Points, in no order, along strands that fork, close into loops and pass close to each other.
Points whose rows are less than 87.8 apart are linked; no others are. Some points are linked to none.
Fubo: -27  31  -14  23  -1  6  -17  25  62  -53  -16  -22  -14  22  10  35  37  20  -2  -33  0
laz: 5  -27  -5  5  43  20  -41  -16  -17  10  28  -16  5  -3  11  -2  -19  40  5  7  -25
Dum: 24  27  34  11  7  -2  38  35  -35  74  29  6  39  -16  45  -30  -12  -8  -37  24  31
mepan: 15  24  42  2  24  36  33  19  -31  82  35  8  18  -38  38  -51  -10  -11  -5  23  28
Ser: -65  -6  -36  17  47  18  34  -65  -41  51  -26  2  41  4  -3  -14  -19  -1  -39  11  21
gepef: -31  -10  7  36  18  -18  17  -35  -48  21  -37  53  46  23  14  -23  -8  -62  -5  30  -15
zokov: 5  3  -32  -10  -85  10  10  -10  11  10  -17  21  -10  21  2  34  15  -15  -26  -14  -10
luga: -18  -1  19  30  42  -7  21  -8  -18  -19  -8  21  13  20  20  4  -21  50  29  23  -23
Pigit: -47  -18  -17  5  36  11  50  -50  -23  26  -37  -10  29  18  -23  22  -7  26  -19  8  29
repeg: -21  -9  -20  57  34  -8  -45  20  -25  -36  -8  15  0  -36  36  -14  -19  23  7  17  16
Lavi: 11  -6  51  -1  -6  -6  -28  46  26  -30  36  15  -5  -17  -8  5  17  -18  41  -4  -37
repa: -3  -17  2  -24  10  -6  -23  -13  -9  23  7  -7  24  -21  -47  -77  -22  27  25  -17  -23
kes: -8  24  15  -33  21  1  13  -26  -25  29  -2  1  1  -18  -36  -88  -11  15  17  -8  -8
Rap: -27  -29  -38  7  -8  22  -53  -6  28  -25  -46  -31  -2  2  7  34  28  -38  5  16  64
Zizet: 43  16  14  -41  -18  2  27  10  -2  35  30  -5  -10  21  25  -34  -2  0  -20  -9  17
Zubez: -2  43  13  -30  48  5  38  -48  -39  23  -1  -11  -18  -11  -32  -60  -2  17  -2  -3  7
los: 5  48  11  -6  -31  -2  31  4  33  -29  -6  16  -18  28  12  34  31  19  2  -29  -44
ruti: -11  49  17  24  24  -44  34  3  -1  -60  -44  13  -24  2  15  5  -8  25  16  13  -14
zet: -22  -11  -11  -11  22  5  55  -31  5  26  -10  -12  17  38  -7  30  1  29  -21  -4  11
Kera: 12  -42  39  14  -22  0  -18  45  12  -2  27  43  -9  6  30  44  5  12  13  1  -15
let: -4  -35  20  60  46  24  -43  28  -17  16  44  26  -5  -72  16  11  -24  -7  13  16  -1
dagiz: -22  -22  6  68  51  -6  -46  41  -26  -18  16  38  7  -57  42  -4  -16  -1  12  13  26
tevud: 21  2  3  -41  1  24  26  -26  29  23  7  -38  -11  14  -21  25  26  22  -22  -33  22
Rono: 1  -32  -8  2  -36  -2  -56  40  20  -16  17  15  9  9  35  52  3  13  -8  2  -28
Les: 42  -15  8  -37  -13  -8  -29  18  -3  5  51  -17  5  -24  -23  -12  -6  -36  10  -9  -23
pirag: 49  5  -24  21  8  -10  -10  -6  -38  0  19  -4  -20  -49  -5  -11  -12  -2  -32  -8  5
big: -5  -14  -7  -17  -16  17  27  -47  -25  3  -68  -9  1  -19  -39  33  23  -5  -23  15  64
Tofav: 0  -3  -8  1  11  0  30  -12  -5  -25  -58  -24  -12  -39  -33  29  25  27  -23  -3  63
lala: -9  4  16  -9  39  11  31  -16  11  -26  -32  -34  -7  -11  -29  34  27  43  -3  -15  34
vup: -12  20  6  -8  -18  -28  -30  57  27  -50  40  -6  29  -26  -25  -13  -5  -46  56  11  -7
Rom: -20  36  -4  27  -29  -34  17  20  23  -66  -55  23  -27  13  28  11  8  8  14  -3  -5
moken: -1  43  -4  3  48  -4  59  -49  -44  10  -4  3  -21  -28  -17  -26  -14  24  -16  -5  8
pupud: -47  34  -13  47  43  -30  34  -17  -18  -43  -61  8  -15  -1  5  1  -16  39  7  26  14
zulon: -16  20  -26  14  -20  9  -20  24  62  -30  -13  -39  1  -6  -7  62  47  6  -18  -37  20
Nufa: 4  16  -45  1  -21  -22  -31  40  31  -40  46  -36  13  -8  21  44  -2  -33  -2  4  4
loso: 35  24  -18  25  17  -12  26  -22  -49  -4  -16  16  -33  -42  -12  -17  -16  21  -31  -5  14
gulu: 34  10  -25  -23  -63  8  13  -5  23  15  3  -10  -23  12  4  30  14  7  -42  -42  -5
movi: -25  -12  -34  36  1  28  -35  -39  -51  -2  -32  26  3  -38  11  -15  -27  11  -7  44  14
pelo: 14  26  -5  -19  -9  9  -26  9  37  -36  19  -38  -12  -1  -30  9  14  -11  14  -19  -35
gater: -1  3  -54  20  -30  -19  -42  33  22  -37  0  -24  -4  -12  11  31  -1  -30  -26  2  21
gasig: -27  2  -12  46  40  -6  -6  -2  -20  -39  -34  13  2  -5  20  -9  -19  48  14  24  5
kud: -20  -30  -28  16  4  17  -18  -3  17  -11  -34  -24  -3  12  -3  41  -4  41  -7  5  20
Nupe: 13  22  -16  -14  -20  22  -20  4  57  -15  23  -50  0  -7  -23  55  38  -10  -15  -38  -11
Piz: 29  1  0  -45  18  26  9  -30  12  31  16  -56  -21  -5  -38  -20  8  10  -20  -26  27
lom: 32  -24  -42  9  -14  -5  -18  -9  -8  3  2  -18  -24  -21  -6  22  -16  8  -37  -3  12
Feref: 24  43  16  -39  -27  5  39  -10  25  -4  13  1  -24  19  -7  -2  23  3  4  -30  -34
basu: 6  22  24  -16  -28  -5  -34  30  38  -41  24  -9  4  1  -18  2  25  -18  37  -18  -55
rupuf: 33  18  2  -11  -16  -14  46  9  -32  41  14  13  10  4  32  -34  -3  -2  -36  4  31
Lepup: 0  11  25  -11  14  -32  64  11  5  22  10  15  27  49  33  -15  0  -8  -12  -6  -21
sorut: -4  -47  3  -3  -47  6  -23  -6  -33  22  -10  45  13  12  29  17  -14  -2  5  32  0
sovam: 4  2  -32  -6  -18  9  34  -53  -31  29  -50  -2  -14  -2  -29  11  -4  -15  -33  13  46
paz: 48  -26  27  -6  -6  6  -13  16  -15  34  49  10  -15  -30  3  -18  0  -18  -2  -17  2
Sibar: 0  35  -6  -12  -20  -17  -32  58  31  -52  65  -21  20  -15  14  21  -1  -47  39  8  -6
rolub: 36  0  2  -51  -21  4  -18  2  10  29  27  -25  -6  -8  -36  -60  4  -19  -4  -21  -9
Dudi: -18  -22  -28  8  -23  41  -55  -11  6  -24  -41  -17  -23  24  18  25  2  -24  8  46  32
zosov: 33  -18  17  -43  -33  14  -4  13  13  36  38  2  1  24  41  -8  2  15  -7  -16  -7
zuvi: 16  22  27  -33  11  -2  32  -16  4  -2  11  0  -14  22  -7  -22  3  15  22  -9  -27
Nidi: 3  -5  -9  12  -19  33  -39  -29  -39  -19  -29  15  -22  17  25  24  -14  -32  13  69  17
Rotok: 23  27  4  -60  -15  10  21  -15  4  29  11  -35  -19  3  -44  -60  12  0  -10  -22  12
vume: 2  -41  55  -9  17  25  -18  17  0  43  36  25  6  3  6  -32  -12  11  52  -2  -12
tob: 5  0  -27  -6  -19  29  9  -68  -47  37  -30  1  -18  8  -6  7  -16  -35  -23  38  32
tikag: -11  38  14  -6  -24  -35  66  -13  28  -19  -12  24  14  48  13  32  12  1  -3  -25  -45
Sopa: -11  -23  1  22  -18  -9  22  -14  -42  20  -25  52  28  17  20  3  -18  -19  8  39  2
Gazi: -4  -26  28  1  -2  -28  -20  34  3  1  11  13  20  -44  -57  -51  -6  -15  50  -13  -23
Bino: -17  37  13  -15  1  -37  71  -5  35  11  -5  1  22  63  11  8  18  -14  -29  -30  -33
Lelu: -1  34  15  -23  37  4  32  -24  15  -28  -25  -35  -32  -5  -60  -4  19  24  11  -11  0
veraz: 52  -13  -32  -24  -22  -1  -13  -5  14  18  26  -27  -19  -10  -1  16  2  0  -38  -25  -3
pulop: -9  -15  -4  5  17  2  23  -18  -7  15  1  9  19  43  19  11  -16  46  -4  3  -18
Kel: -38  -8  -5  24  36  -26  18  -38  -27  16  -55  24  31  54  -5  -31  3  -49  -43  13  -24
tuti: -10  -9  -22  -12  -62  6  26  -22  3  17  -19  19  17  49  7  27  2  -11  -16  12  -9
gak: -8  -14  70  -3  22  5  31  20  10  48  35  28  14  37  17  -18  -2  -4  52  7  -15
muvov: -16  -11  -44  16  -24  -3  -31  14  32  -43  -45  -30  -11  -7  -1  27  17  -33  -18  -1  49
zivuf: 23  -3  21  -23  -50  1  28  27  21  15  31  31  3  31  43  19  15  12  -10  -24  -21
Veped: 17  -9  -12  4  -31  22  -9  -53  -64  16  -23  32  -13  -6  14  3  -17  -40  -9  50  14
zat: -63  -3  -18  20  57  -6  25  -40  -37  48  -46  3  37  32  -9  -32  2  -33  -60  6  6
Dogo: 11  -41  52  7  -2  7  -15  52  26  12  51  21  -25  -12  -10  21  0  -20  32  -6  -16
Pira: -31  18  -26  24  -39  -3  -16  24  38  -58  -39  13  -15  24  24  24  22  7  -1  -9  0
giso: -5  -34  -21  10  35  22  -35  -2  7  -7  5  -41  -2  7  6  33  -14  43  -9  5  -2
rumin: -9  6  -3  -13  -11  -28  -19  25  25  -29  2  -13  18  -26  -66  -40  -2  -2  36  -16  -39
mapu: -2  -46  -16  -3  -54  -2  -59  15  -9  -7  -16  20  1  12  26  34  -11  -9  -5  28  -8
kudeg: -12  6  -4  17  -17  -11  -51  56  40  -57  25  2  9  20  34  32  17  5  8  -9  -26
nula: -33  -25  -54  18  32  -3  -45  27  42  -36  15  -43  13  16  25  34  -12  -3  5  -5  37
rade: -5  0  26  52  24  -33  -15  51  9  -55  -8  34  -21  -19  35  0  2  3  34  7  12
Nomot: 30  4  -35  -33  -7  -8  -18  -10  -8  12  51  -54  14  -37  -49  -14  -22  -37  14  4  -12
sosi: -3  25  42  -15  34  -29  54  -17  -1  7  10  14  16  40  7  -16  -6  5  23  -1  -33
Vivud: 34  -7  35  -3  21  17  6  2  -29  57  42  23  -13  -31  23  -47  -9  -2  -2  -10  20
Nune: -2  28  3  -21  11  -12  2  -4  16  -33  -28  -28  -20  -13  -71  -35  9  0  26  -16  -21
folo: -2  -33  23  -26  18  23  -33  -5  -8  28  26  3  22  9  -14  -59  -15  27  44  -1  -31
kebe: 8  -41  15  25  41  14  -55  5  -28  13  43  10  9  -34  19  4  -23  26  11  13  -16
gelaz: 0  -24  61  1  -16  -13  6  32  22  36  6  34  -17  -25  -49  -53  -2  -26  49  -22  -9

A tip is a point with one link. Name the tips that can be reached along the links from each point below, in the order of the rows.
Nufa: vup, gelaz
luga: kud, kudeg
repa: tuti, gak
rolub: tevud, zivuf, Nomot

A piece is two or more points that can be reached from each other along the links. Count, over all rows, the pieces, the separate loops (a circle has one, a figure eight two, a Y none), the forks (points with three links) and the tips (points with one).
pieces: 5
loops: 2
forks: 3
tips: 9

How many points has the smallest loop of links through each point below? Write - if it is on no loop.
Kera: 25
los: 7
Veped: -

Name the points in between on the shortest way along the links from the first point to the second, in order.
Rap / Lelu: Dudi Nidi Veped tob sovam big Tofav lala
gasig / basu: pupud ruti Rom Pira Fubo zulon Nupe pelo
Zubez / zokov: moken loso pirag lom veraz gulu
Les / zosov: paz Vivud mepan Dum rupuf Zizet
Sopa / pupud: gepef Kel zat Ser Pigit zet pulop luga gasig
pupud / kud: gasig repeg dagiz let kebe laz giso
